Points on a hilly landscape, in no order, each with its height.
From any point a climber steps to the highest of the 2 points nearest to it. It stops when none of these is higher. Distance is the straight distance between rows; heights are no part of it.
J123 h=200: [161  90  82 105 155 106  80 151 105 129 144  73 116  62 132 120  73 129
 157 101 121 112  57 112 129]
J235 h=177: [118 152 120 146 129 117 183 133  88  93  85 172 136  88 123 115 188 111
  90 129 139 168 103 190  96]
J684 h=394: [141 142 142 106 148 195 114 155 166 103  98 120 156 174 131 101 147  97
 110 195 115  97 132  91 130]
J446 h=677: [134  65 120 135 153  73  95 138 209 135 137 184 128 116 125 156 129  80
 168  88 124 124  99 166 120]
J566 h=289: [147 130 135 128 131 143 134 137 141 140 110 131 113  92 117 187 125  80
  99 175 171 125 160 123  55]
J513 h=560: [112 127 114  95 141 147  87 131 152 114 157  63 124  83 104  48  69 171
  91  76 154 111 112 118 127]
J268 h=461: [141 158 113 131  98 122 118  79 100 167 120  65 109  67 115 122  83 166
 167  97 132 156 146 131 168]
J139 h=821: [156 165 124 170 139 157  86 161 128 137 134  98 111 113 135 139 177  93
 153 131 120 149 154  55  76]
J697 h=640: [107  91 104 149 149  80 131  99 170 114  94 203 107 127 149 182 137 107
 167  73 125 151 113 178 125]
J216 h=245: [ 85 171 116 133 107 135 135 166 126 133 114 106 118  89 118 116 122 139
 138 124 147 183 132 101 161]
J252 h=573: [129 133 175 123 125 127 137 170 160  92  92 145 164 164 106 108  98 117
 122 105 162 168 139 153 150]
J310 h=568: [ 93  84  88 106 102 179 146 154 124 150 157 124 156 110 149 131  93 141
 131 181 112  87 136 154 158]
J503 h=345: [175 234 125 148 121  99 135 141 111 101 111 156 110 140 158 148 179 111
  81 188 150 151 104 139  89]
J433 h=619: [141 110  73 155 155  75 143 119 166 147 164 211 110 126 178 162 147 118
 199 127 103 155  92 137 113]
J244 h=663: [160 145 150 155 134  86 161 124 108 129 107 187 109 157 171  98 134 127
 115 140  94 138 122 133  99]
J593 h=183: [157 117 116  72 112 113  41 160 117 162 135  74  93  97 121 118  99 126
 148 115 111 113  66  94 132]
J730 h=246: [111 157 161  74 156 107 153 146 112 108 121 130 114 146 128  81  82 140
  83 145 159 131 104 146 108]
J278 h=163: [137 113 120  88 127 116  56 141 127 154 126  43  81 108 127 172 112  98
 170 101 105  71 115  71 144]
J87 h=713: [138  88 105 128 157  92 114 170 178 156 139 146 155 152 108 169 100 100
 166 115 125 151  88 170 132]
J594 h=349: [159 109 144 122 101 167 111  68 150 120 145  74 137 152 110  61  88 169
  93 108 171 110 142  94 137]
J688 h=45: [140 109  99 107  87 116 130 140 126 158 173 137 124 117 176 103 119 130
 158 122 106 151 100  73 144]
J994 h=614: [102 125 134 149 164 127 128 118 124 115 169  44 154 109 106 109 140 195
 113 112 124 177 150 114 150]
J451 h=746: [132 135 136 108 157  69 130 178 148 119 109 141 152 169 117 172  66 146
 152 130 137 156  81 170 150]
J405 h=209: [ 91 140 108 141 193 156 135 134 116  57 112  94 115 101 113 113 140 128
 105 135 118 148 134  99 115]
J812 h=533: [155 147 157 155 117 145 173 174 169  59 113 129 155 163 112 112 149 118
 115 126 147 156 127 128 161]
J483 h=752: [139  59 121 148 117  91 174 120 142 150 198 152 136 152 128 174 107 170
 111 122 149 152 118 152 124]
J102 h=409: [ 90  88 120 143  84  81 123 119 127 203 102 163  96 166 191 127 119 136
 135 135 117 138 143 160 166]
J224 h=896: [143 162 110 118 132 172 161 141 130  46 102 137 189 158 116 171 158 135
 113 197 131  88 107 179 141]
J700 h=505: [123 114  96 104 149 153 150 126 108 147 163 101 153  75 151  72  90 152
 163 106 113  98 118 189 173]
J28 h=651: [147 217 109 119 151 131 126  90 156  52  98  86 129 154 131 124 131 144
 171 145 141 124 108  82 199]
J786 h=99: [181 161 123 159 108  87 108 150 130 145 145 132 134 146 107 171 126 120
 152 135 141 171 124 107 122]
J621 h=464: [100 102 124 157 138 171 182 104 116 110 143 142 110 135 178 119 165 123
  76 159 116 107 163 106 112]
J659 h=353: [141 147 138  81 107 174 145 107 138  91 106 109 112  95 122 122 115  98
  97 145 196 120 142  66  94]
J270 h=641: [ 97  77 107 170 174  93 115 159 152 147 171 117 128 164 129 133  97 166
  94 169 132 139 127 170 131]
J800 h=267: [ 78 166 132  98 141 144 150 115 122 138 133  97 156 119 102 132 110 168
 139 146 167 181 127 135 169]
J645 h=603: [101  96  71 130  76 170  91 161 133 177 154 103 135  94 124 133  96 124
 125 149 110  90 138 123 146]
J913 h=334: [183 136 164 124 112  97 144  97 100 105 123 148 152 186 129 115 141 163
 133  93 102 111 108 120 147]
J748 h=250: [109 123 145 114 122 148 162 132 142 106  77 165 129 116 122 167 131  80
  78 160 164  96 130 149  62]
J810 h=513: [167 104 163 129 154  85 114 137 126 162 110 118 113 103 106 121 106  95
 118  85 163 171 111 130  81]
J467 h=515: [ 76 139 118 130 120 107 146  80 112  99  95 110 101 104 107 160 108 153
 173  97 118 136 159 108 185]
J919 h=463: [124  83  92  90  93 156 111 145  89 186 154 120 160  34 112 132 125 111
 167 108 120 104 118 178 134]
J121 h=608: [ 95 133 100 158 134 109 107 176 137 148  90 131 118 145 115  76  79 136
 128 131 103 160 117 153 139]
J158 h=399: [100 116 141 113 105 119  85 141 128 158 101 143 128 177 115 154 110 160
  68 158 151 127 104 136 118]
J131 h=417: [108 139 144 119 108  73 130 112  82 207 115 144 100 150 159 148 124 141
 147 143 126 123 145 147 153]
J822 h=453: [111 104 133 159 151 115 128 122 126 137 122 124 152 113 107 155 148 132
 163 112 103 132 150 153 149]
J773 h=385: [182 133 173 118 107 159 140 118 155  56 107 104 145 148 116 132 139 103
 139  93 150  87 147  83 137]
J965 h=695: [148 114 130 239  94  94 139 114 138  68  78 150 100 162 143 148 168 134
 109 129 144 124 153 118 122]
J741 h=210: [ 73 186 127 128 181 129 147 152 118 102 109 103  76 114 140 129 154 124
 113 193 121 141 136 109 122]
J672 h=618: [107 141 198  93 151 135 142 126 108 118 135 120 156 123  87  90 163 163
  87 112 175 169 122 156 145]
J223 h=745: [187 133 170 127 143  99 144 166 141 157 155 194 153 204 153 121 137 112
 185 100  98 131 102 153 134]
J255 h=432: [ 98 131 142 135 158  81 126 137 111 172 120 106 112 135 134 193 117 143
 161 143 112 127 138 158 165]
J154 h=617: [118  97 102 143 108 168  66 144 148 119 167  77 103  76 113  29 100 148
  90  68 143 113 149 120 113]
J381 h=176: [ 85 139 133  97  84 132 137  86 106 127  87 190 146 145 132 175 155 124
 127 103 102 102 119 167 124]
J382 h=705: [173 203 122 168  48 111 152 102 123  62 164 166 110 160 178 175 199 121
 102 165 147  84 123 130 135]
J979 h=470: [122 106 161 127 128 163 133 174 179 105 142 140 162 146  87 145 165 103
 153  64 131 149 139 120 168]
J906 h=627: [144 140 133 138 120  79 113 116 125 145  59 180  99 162 127 114  85 109
 107 131 119 132 108 156  80]
J887 h=468: [189 130 177 138 136  70  79 131 118 184 114  84  94 145 110 141 135 115
 144  90 133 160 138  96 102]
J353 h=535: [132  76 119  71 114 174 171 142 117 152 188 105 159  91 143 121  79 130
 169 146 128  80 110 157 156]
J177 h=376: [106 199 119 138 158 174 107 167 133 104  80 105 123 116  98 165 127  90
 166 146 116 135 171 121 132]
J849 h=369: [206 189 159 153 139 121 114 112 118  84 146 124 153 170 140 134 167 140
 171 105 105 118 120  91 160]
J752 h=504: [113  68 100 107  92 156 127 147 120 166 179 130 166  84  84 167 120 120
 125 126 140 136 137 207 121]
J949 h=516: [109 147 110  63 120 128 116 100  91 173 102  99  91  43 119 132 109 101
 171 100 106  87 126 126 135]
J455 h=517: [ 99  73 169 130 147 122 139 163 159  78 145 126 144 149  86 120 152 140
 100  58 154 163 113 134 152]
J366 h=489: [ 57 145 110 125 151 140  99 136 112 125 157 103  94 128 130  52 151 168
  81 152 114 174 144  85 130]
J879 h=829: [156 184 113 150 123 120 143 146 142  59 106 155 146 168 133 208 148 134
 115 156 109  93  96 177 140]
J668 h=372: [144  57 103 177  73 105 107 104 136 209 128 164 115 101 144 165 123 116
 145 145 148 103 160 172 132]
J127 h=486: [130  83 119 182 100 147 185 139 141 114 148 163 159 179 101 105 161 144
 123 117  96 171 149 174 146]
J285 h=329: [132 115  65 166 114 138  77 151 107 222 132 142 139 106 134 131 161 108
 154 163  96 115 130 156 108]
J17 h=539: [150 163 153 138 175 133 193 167 157  52 147 112 127 119 166 172 170  98
 145 134 149 143 140 133 159]
J213 h=754: [ 71  74 177 116 108 161 117 129 137 143 157 100 129  95 108 115 137 143
  79 111 161  98 159 136 146]
J539 h=226: [166 134 108  99 149 160 115 114 119 110 137  69 146  69 114 123  84 125
 152  72 111 129  84  92 102]
J397 h=652: [138  89 138 189 122  86 138 121 165 102 119 166 111 153 158 150 135 120
 123 120 137 134 161 121 111]
J209 h=460: [109 160 159 102 113 153  73 122 134 155 105  82 122 134 107 127 141 111
 158 106 105 105 142  74 172]
J584 h=748: [136 100 134 176 168 160 113 128 125 140  91  93 136 120 117  66 119  99
 153  62  77 110 160 157 119]
J453 h=784: [180 168 122 154 100 133 168  91 135  53 157 131 149 154 161 185 219 133
 104 165 125  71 125 158 150]
J588 h=219: [181 119 138 108 123 143 146  88 102 183 139 116 132  85 147 101 112 116
 120 134 130 130 149  92  71]
J217 h=648: [120 112 100 129 121  63 155 152 144 137 154 200 111 141 162 139 101  97
 164 130 114 174 100 123 136]
J287 h=638: [102 109  80 148 126 117  70 176 113 162 117 100 100 109 133 139  91 112
 156 147  97 106 134 127 154]
J274 h=691: [164 119  61 152  94  89 130 157 166 127 154 189 129 121 131 143  77  87
 181 108 118 181  94 101 108]
J896 h=496: [113 158 104  87 127 175  90  89 146 151 145  67 143  88  96  38 104 175
  97 113 166 101 163 124 170]
J682 h=495: [133 112 166  91 110  74 139  80  94 118  97 177 103 140 147 148 134 149
  67 125 167 128 101 153  74]
J535 h=328: [123  58 105 108 124 123  82 146 150 145 145 148 117 114 132 104 122 113
  97 133 103 132  88  77  86]
J185 h=274: [139 173 151  91 178 152 175 146 112 128 136 137 119 115 147  97  91  97
 104 181 175 155 121 130 103]
J41 h=211: [106 157 147 112 118 143 161 112 131  78  83 149 132 103 127 149 191 105
  66 140 168 119 108 179  90]
J856 h=557: [177 161 106 139 105 116 103 137 140 108 161 243 106 172 171 196 138  98
 147 122 137 103 110 136  91]
J163 h=431: [117 171  94 122  75 101 100 137 128 103  93 186 121 157 121 166 125 112
 132 142 125 128  88  89 129]
J426 h=407: [146  71 118  96 101  77  69 122 114 200 137 158 131 124 121 133 149  97
 155  88 101 100  75 132 131]
J327 h=144: [153 138 137 103 125 159  62 105 105 188 130  76 140 111  89  99 149 137
 105 156 118 134 116  79  92]
J88 h=307: [101 124  77 143 105 138 101 139 120 174 124 159 145 145 127 166 137 135
 113 163  80 127 120 165  92]
J20 h=716: [178 109 130 120 140 144 163 176 129 141 152 160 168 162 128  97 124 100
 155 127  69 121 118 169 118]
J871 h=437: [142  98  74  91  97 111  94 126  91 187 140 137 147  71 145 126 143 121
 197  97 100  96 100 141 156]
J119 h=364: [134 150 139 108 139 181 113 161 166 138 115  77 156 172 111  99 101 125
 125 170 125 116 151  94 169]
J895 h=377: [151 227 102 150 116 113 134 145 113  92  72 195 113 148 136 112 196 111
 113 146 122 170  94 130 109]
J497 h=332: [152 168 156 131 111 185 118  74 155  69  91 135 149 152 112 157 150  98
 135 129 158  58 179  91 142]
J942 h=592: [156 153 124 149 127  88 127 132 162 126 178 248  82 142 195 196 146 103
 188 117 138 150 103 142 110]
J967 h=401: [219 157 145 156 157 111 117 108 131  81 123  95 146 149 107 135 112 134
 167  93 107 126 113  81 119]
J330 h=370: [140  52 110 122 114  94  53 131 122 170 146 130 142 121 105 120 120 144
 108 108 101  96  61 114  99]
J325 h=653: [126 209 123 167 139 125 163 139 138  30  84 131 100 109 129 131 150 108
 162 119 132 127 153 129 172]
J703 h=728: [124 121 140 123 141 179 192  93 112 100 176 100 132 120 179 158 154 141
 163 136 115 103 167  97 163]
J983 h=158: [117 143 118  86 117 130 163 116  93 143 111 198 175 137 123 148 119 133
 151 118  83 121 120 195 126]
J441 h=348: [106 193 104 129 125 167 122 116 142 107 101  96 153  91  79 166 108 109
 133 174 153 145 153 122 130]
J368 h=709: [112 154 143  97 175 181 140  88 143 108  98 100 160 137 105 147 131 124
  91 178 177  87 158 166 139]
J782 h=808: [169 133 164 109 120 114 168 126 116 150 161 100 122 125 187 116 106 136
 173  69 118 129 147 114 174]
J362 h=541: [ 83 148 113 158 122 129 164  94 104  69 113 125 127 105 126 120 144 176
 151 114 102 141 141 134 180]
J795 h=293: [ 78 109 141 115 129 122 117 140 110 156 152 103 140 113  87 119  87 188
 110 140 170 154 136 189 168]
J671 h=751: [192  73  98 128  82  93 111 142 161 164 175 160 138 119 137 139  94 106
 187  91 153 151  96 116 120]
J827 h=689: [154 103 130 185 164  96 154 135 122 160 121 168 117 144 167  66 133 109
 161 100  80 140 144 145 108]
J523 h=537: [ 75 144 118  87 141 128 121 162  97 188 108 125  93  63 137 140  91  77
 169 125 129 106 132 154 127]
J319 h=440: [108  82 159  82 111  70 108 111 119 156 115 142  92 160 135 127  95 148
  81 115 154 100  95 143 115]
J858 h=416: [122 138 137 142 114 177 181  92 134  81 118 118 133 109 146 119 147 124
  93 143 169 112 174 100 113]
J91 h=387: [139 140 167 104 173 144  98  86 138 122 132 105 159 188  85  81 148 176
  80 172 158 114 125 105 151]
J413 h=499: [ 79  80 117 149 136 194 166 108 140 101 131 114 129 141 159 120 136 125
 114 150  89  75 186 130 143]
J184 h=642: [ 64 125 141 156 134 132 171 141 127 117 119 156 111 119 118  84 113 128
  71 141 150 145 181 164 108]
J305 h=531: [ 58 111 119 104 139 160 124 163 127 115 155 115 125 128 143 106 173 143
 103 122  97 161 115  59 158]
J799 h=30: [126  97  87 106  92 108  88 143  92 198 164 108 126 125 166 105 146 157
 147 168  92 115  94  90 172]
J228 h=462: [100 183 120 120  90  91 114 158 143 110  92 203 102 203 162 190 150 119
 140 121 130 141 114 149 143]
J94 h=731: [162 147  97 173 165 110 170 106 112  69 117 132 115 142 126 140 139 127
 118 160 119 127 110 110 111]
J407 h=488: [122 169  88  81 133 155 122  84  83 165 108  40 108  49 135 107 109 135
 166  71 125 137 131 133 159]
J754 h=543: [ 82 135 127 112 157 100 114 106 131  84 176  89 140 129  85  79 108 213
  79 113 147 152 119 129 133]
J769 h=261: [165 126 134  76 126 172 161 100 133  98 153 114 172 106 116  82  97 123
 137  94 111 113  75  92 113]
J675 h=662: [109 125  85 148 164 168  88 189 135 171 118  98 144 112 131 100 122  91
 171 132  70 101 138 144 138]
J442 h=490: [108 161 119 104 103 130 117 101 129 116  72  99 115 130  99 136  91 134
 183  91  96  94 134  95 174]
J236 h=685: [150 115 112 120 169 132  93 174 116 171 141 117 160 132 121 117 124  89
 171 144  60 105  97 174 117]
J988 h=359: [105 111 117 137 137  87  88 129 133 176 101 167  94 103 140 122 149  96
 153 113 128 155 110 111 105]
J734 h=730: [148 190 170 107 152 128 117 124 109 136  99 152 150 162 120 155 194 134
 107 134 122 130 103 139 119]
J432 h=612: [ 90  75 102 193 159  87 118 153 142 114 112 117 123 147 138 109  76 139
 121 133 115 138 122 154 148]
J746 h=898: [186 126 128 170  81 126 175 137 152  54 151 143 136 148 120 173 209 121
 111 141 123 127 129 164 116]
J505 h=558: [ 91 133  68 106 129 102 109 128 106 182  97 154  78  84 119 166  97 102
 140 153 138 113 120 154 102]
J544 h=567: [ 73 113 131  70 136 154 113 170 117 138 169  88 117 115 142 129 123 117
 127 130 132 138 108  90 169]
J820 h=228: [ 74 174 127 142 148 140 126 180 134 134 130 101 110 122 136 167 147 127
 127 164 145 194 140  92 135]
J22 h=393: [102  81  87 122  94 108 103 142 141 228 117 152  97 107 194 134 125 117
 129 159 138  96 155 183 141]
J643 h=661: [130 173 164 122 122 123 117 106  75 140 132 134 138 106 103 126 195 138
 132 104 120 147 137 112 108]
J695 h=757: [ 72 105 160 109 184 124 129 109  97 150 144  90  88 111 112  97 117 154
  71 152 150 113 143 166  95]
J425 h=434: [191 132 143 153 160  59 100 124 112 137 119  81 115 141 113 142  84 144
 181  94 130 137 113 120 129]
J238 h=780: [159 177 170 130 146 110 114 169 126 139 119 186 144 192 138 135 201 111
 155 127  89 132 119 145 130]
J683 h=477: [144  99 138 130 123 156 165 135 165  52 149 128 160 155 110 111 120 152
  90 142 140 121 105 123 130]
J728 h=366: [104 128 115  90 146 118  83 180 145 128 107 115 136 137 108 170 106 132
 103 160 128 139  83 107 118]
J232 h=571: [ 90 169  84 157 113 172 165  90 135 103 120 117 170 128 132 123 115 174
 145 140 103 153 169 117 187]
J282 h=555: [145 102 157 141 119  66 134  80 119 123  78 175 103 158 123 185 128 140
  91  89 156 108 128 163 104]
J142 h=296: [152  69 142 134  62 140 116  94 131 153 146 101 125 121 131  59 107 145
 103 124 145  93 148  78 116]
J23 h=714: [150  98 170 166 174 127 136 122 128 131 101 149 113 150 126  97 159 107
 143  88  89 110 161 143  94]
J817 h=672: [ 92  93 109 108 148 129 175 108 112 104 183 115 136  98 166 185 144 141
 152 127  92 127 129 113 127]
J989 h=298: [137 131 157  89 159 195 126  84 123  94 102  86 119  75 114 100 132 102
 106 102 156 105 128  73 104]
J935 h=887: [148 170 137 178 138 144 114 130 110 142  98  87 121 100 119 104 140 111
 132 147 128 144 167 109  89]
J72 h=554: [107  94 163 124 137 124 111 143 122 123 141 123 152 109  67  75 123 136
 117  62 158 178 110 166 145]
J237 h=286: [163 205 143 146 101 159 117  83 128  99 126 123 112 158 119 171 163 124
 137 163 158  77 177  68 113]
J818 h=514: [130 134 115 124  92 117 124 138 158 168 144 219 118 169 174 222 149 114
 134 142 124 123 139 160  91]
J802 h=330: [ 85 129 145  65 140 152  97  92 118 136 158 124 155 160 107  85 130 179
  71 164 129 100 113 101 152]
J976 h=64: [159 178 134  96  74 143 126 131 117 150 158 158 128 152 167 119 124 120
 144 138 108 136 120  46 132]
J201 h=556: [138 103 150 115 165 111 129 159 117 160 116  92 116  88 118 101  58 106
 118 132 163 126 120 160  78]
J646 h=180: [171 143 144  94 136 117  96 115  80 178 129 124 138 115  98 112 133 116
 111 156 127 140 105 107  55]
J943 h=124: [166 125 118 166 100  91  65 149 150 134 130 115  94 157 127 168 138 121
 146 140 117 138 126  48 119]
J65 h=471: [158 122 171 150 176 141 114  70 131  68 104  91 155 154 101  75 153 166
  63 130 155 135 123 106 116]
J656 h=381: [112  75  99 106 105  78  48 130 145 206 123 164  89 109 136 168 169 119
 154 118 128 104 104 117 121]
J850 h=457: [145 151 103 153 108 152 149 159 149  98 134 172 133 186 177 133 118 121
 133 183  74  89 137 103 121]
J241 h=589: [118 133 107 116 145  98 125 146 116 149 103 142 107 112 115 140  57 105
 107 137 138 125  87 175  88]
J890 h=679: [123  91 112 151 134 153  73 129 120 167 145  59  90  70 103  61 139 147
  97 103 167 120 167 133 110]
J16 h=241: [183 181 153 115  92 148 165  72 106 131 127 127 151 147 111 140 141 139
 123 158 158 113 155  99 121]
J354 h=710: [135 128 116 150 124 163 129 100 129 134 117  73 138  96 132  76 126 151
 163  64  66 134 155 118 151]
J316 h=512: [134 115 153 177 132 139 203  99 120  89 130 132 142 157 130 112 147 161
 154 112 107 147 149 163 167]
J540 h=615: [ 93 111 129  89 156 133 146 110  93 141 209  72 139  87 147 141 148 161
 128 126 123 132 117  92 159]
J391 h=426: [125 167 124  85  99 142  65 161 124 181 119  91 168 127 107  94 110 130
 143 117 112 147 114 101 162]
J176 h=610: [ 98  86  93  88 140 122 169 130 113 101 176 143 143  97 134 200 107 144
 103 141 123 122  91 145 112]
J962 h=481: [ 75 164 120 105 176 137 117 116 142  79 152 122 103 119 111  47 110 180
  70 139 147 140 121  95 125]
J460 h=256: [158  64 158 105 116 158 130 115 119 139 164 105 118  94 156  78 108 105
 101 119 139 101 137  89  81]
J437 h=336: [127 137 162 107 130 150 104 148 149 160 107  64 134 129  94 107  78 122
 127 138 166 116 176 146 162]
J271 h=774: [125 100 141 112 133 164 190 128 114 151 191 103 134 118 183 118 114 130
 172  93  90  98 168 116 171]
J82 h=482: [155 130 139 121 121 141 150 177 156  86 149 150 132 171 154 178 108 102
 146 141 112  95 132 120 125]
J613 h=331: [106 132 130 101 160 134  98 173 131 137 132 119 129  83  81 171 109  86
 104 167 173 145 109 118  78]
J335 h=827: [181  50 106 142 103 101 169 161 161 171 202 138 163 133 129 143 114 133
 155 122 162 178 124 151 122]
J600 h=454: [116  81 108 157  84 148 168 135 130 152 159 179 141 157 142 116 117 146
  93 146 119 152 163 193 121]
J301 h=773: [143  91 136 150 107  85  94 170 156 206 116 116 101 113 153  96 101 100
 154 101 186 166 159 159 155]
J415 h=140: [104 118 166  70 118 120 163 141 113 167 112 182 165 157 139 103 112 144
 117 102 127 141 118 197 131]
J715 h=480: [109 118 139 119 153 130 153 115  91 158 146  97 127  75 127 112 116 123
 160  87 111 123 155 177 140]
J804 h=402: [100 191  92 144 100 102 144 117 112  85  83 192 108 150 143 126 159 139
 132 156  95 154  99 102 145]
J669 h=819: [161 135 147 179 147 120 115  92 108 139 107  88 101 127  86  80 114 146
  98 135 123 145 141 103  83]
J38 h=632: [159 136 147 173  87 119 118 115 122  81  68 159 141 166 122 116 174 152
  85 137 111 110 136 116 124]
J277 h=611: [148  87 164 166 111 104 156 162 168 117 102 145 138 182 118 142 105 129
 123 106 165 154 162 140 124]
J946 h=433: [136 102 157 128 112 152 132 149 170  82 149 116 137 127 129 151 146  86
 163  59 110  96 147  80 140]
J267 h=561: [ 82  99 111 129 131 147 182 118 124 141 167 140 145  81  92 134 119 146
 100 127 157 153 153 219 105]
J841 h=400: [160 195 135 136 128 191 119 162 144 105 130 134 140 125 128 147 140  66
 184 116 129  99 174 110 124]
J144 h=683: [ 54 122 193 102 121 161 151 135 122 132 145 138 151 140 125 124 168 158
  75 133 156 143 154 146 147]
J948 h=826: [107  62 195 111 161 119 140 105 118 141 139  93 114  95 108 129 129 135
  90  99 151  95 158 163 113]
J198 h=540: [133  93 134 101 167 121 152 135 126  61 164 141 144 130 123 139 105 143
  92 146 130 113  67 126  90]
J777 h=339: [ 97  90 127 146 165  79  99 130 157 115  87 150  58 115 142  98 158 101
 122  86 153 162 109  79 104]
J707 h=684: [ 88  46 109 139 143  60 128 150 159 159 184 130 116 147 154 173  98 181
  81 145 175 157 115 163 132]
J150 h=285: [100  95 160  86 131 140 102  62 102 122 126 109 136 142 109 127 156 179
  96 121 108  86 116 110 149]
J26 h=84: [135 167 115 140  83 138  99 147 108 168 136 155 138 147 146 113 136 115
 131 181 103 172 137  59 106]
J761 h=559: [168 124 187 149 146 116 110 105 127  93  87 132 145 195 116  75 163 128
  75 139 108 119 109  93 103]
J403 h=313: [113 122 126 124 136 113 114 158 130 164 110  83 134 113  74 126  48 142
 135 122 183 138 147 192 161]
J561 h=797: [170 157 132 158 103 114 171 108 114  66 135 152 113 113 136 160 167 106
 139 119 145 128 124 135 106]
J100 h=430: [146 139 137 143 106 165 133 118 156  90  98 150 106 188 139 119 115  93
 106 180 105  89 141  79 122]
J240 h=145: [134  92 104 125 111 112  73 127 138 140 128 105  61 138 131 162 107 113
 163 129  95  82 114  35 108]
J97 h=734: [119  75 110 165 118 117  96 158 136 171 139 101 103  69 124  93 120 125
 141  88 159 164 133 133 123]
J512 h=696: [ 54 109 116 118 134 110 154 110 120 140 154 139  83 102 135  95  95 158
  62 136 169 123 151 155  89]
J406 h=686: [151 187 107 178 166 140 140 105 139  41 100 108 130 131 134 119 132 127
 171 145 103 113 107  89 158]
J713 h=778: [136 109 177 121 124  94 139 160 117 187 144 103 116 118 165 107  97 111
 172  88 158 152 155 133 175]
J928 h=151: [ 85 145 126 131 128 151 142 111  87 144 102 182 145  99  93  84 158 116
 101 111 115 192 121 170  95]
J708 h=306: [185 190 139 119 163 137 191 150 108 116 121 151 128 124 159 103 167 111
  95 204 153 156 103 140  76]
J300 h=807: [143 173 137  95 140 183 157 114 152 100 101 148 186 155 102 129 171 116
  89 210 157 103 127 184 115]
J955 h=110: [127 140 107 149 115 160  98 133 113 187 172  99 147 119 125 100 160 150
 109 181 106 156 135  79 113]
J936 h=419: [104 139 112 113 107 165  98  54 149 107 173  96 171 143  89  63 104 199
  99 110 167 121 146 101 163]
J25 h=605: [ 79 119 108 158 136 151 192 137 136 116 138 125 138  92 131 106  87 131
 127 139 131 157 176 178 124]
J753 h=297: [179 104 139 108 110 114 143  89 121 114 158 117 154 147 136  94  85 147
 125 106 119 117  85  99 119]
J914 h=510: [134 162 157 126 173 129 166 204 152  92 132 124  95 156 170 156 137  80
 136 135 127 129 133 117 128]
J867 h=628: [121 159 158 117 178 146 178 112 118  83  99  95 124  80 123 164 150 119
  97 158 190 126 150 159 141]
J164 h=350: [169 113 105 176  88 112 130 124 111 222 144 155 114 136 156 136 134 110
 150 162 109 102 164 155  96]
J365 h=579: [102 164 130 130 212 140 192 134 124  63 124  86 130  96 131 176 142 140
 139 142 132 126 138 145 169]
J383 h=609: [119 177 126 143 116 160 133  92 145  91 121  78 141 164 122 138 137 172
 166 149 137 140 159  81 191]
J869 h=781: [157 155 142 153 149  78 120 166 148  82  91 150 142 199 128 174 110 129
 136 141 112 129  73 151 122]
J3 h=534: [129  95  82 139 113 177 157 124 137 125 151 118 145 150 127  99  88 116
 137 148  79  87 156 121 153]
J614 h=747: [154 119 120 212 112  94 129  83 110 110  78 114  76 154 116 130 135 132
  98 148 124 122 157 102  87]
J169 h=485: [105 174 125  82  96  87  94 139 132 174 124 225  94 173 175 203 138 117
 144 123 138 133 108 124 117]
J116 h=244: [114 109 116 123 120 135 129  60 100  77 117 142 141 159  97 123 145 165
 109 138  75  93 108 111 141]
J73 h=208: [108 136 132 117 107 117 149  48  85  66  88 169 127 137 137 158 173 154
  93 123 101 105 103 131 126]
J905 h=427: [105  69 115 131  91 122 160 150 143 172 142 165 142 154 175 166 116 108
 130 132 130 141 151 173 149]
J439 h=602: [122  81 141 137 141  51 118  89 148 128  92 149  95 120 116 177  83 115
 141  83 139 127 114 156 125]
J67 h=290: [113  93  99 109 117 144 113 168 135 137 141 182 142 143 134 146 156 103
 112 148  80 132  75 130  78]
J585 h=128: [124 142 128 120 105 132 150 113  96 144  89 176 139  93  95 104 131  82
 150  94 132 147 145 152  89]
J101 h=666: [108 116 133 158 122 166 120 108 130 114 143  72 140 121 118  80 152 180
 139  89 103 183 175 114 182]
J533 h=247: [123 172 145 123 168 160 134  65 100  71 105  80 119  91 108  93 166 142
 111 129 150 162 127  77 116]
J813 h=429: [159 193 136 131 132 164  90 123 140 146 125  89 133 123 116 133 120  92
 195  81  92  80 167 104 149]

For each start below, name the point where the climber stops.
J131 -> J238
J41 -> J224
J237 -> J948
J659 -> J238
J943 -> J241
J976 -> J782
J820 -> J224
J503 -> J335
J983 -> J935
J16 -> J238

Call two points neighbours if one is among the 2 nearest of the other. Go from one point of each pair to the other, from neighbour to neighbour, staying as high as possible. Name the lowest point that can't be avoided.
J335 / J238 -> J121
J241 / J935 -> J683
J584 / J782 -> J962
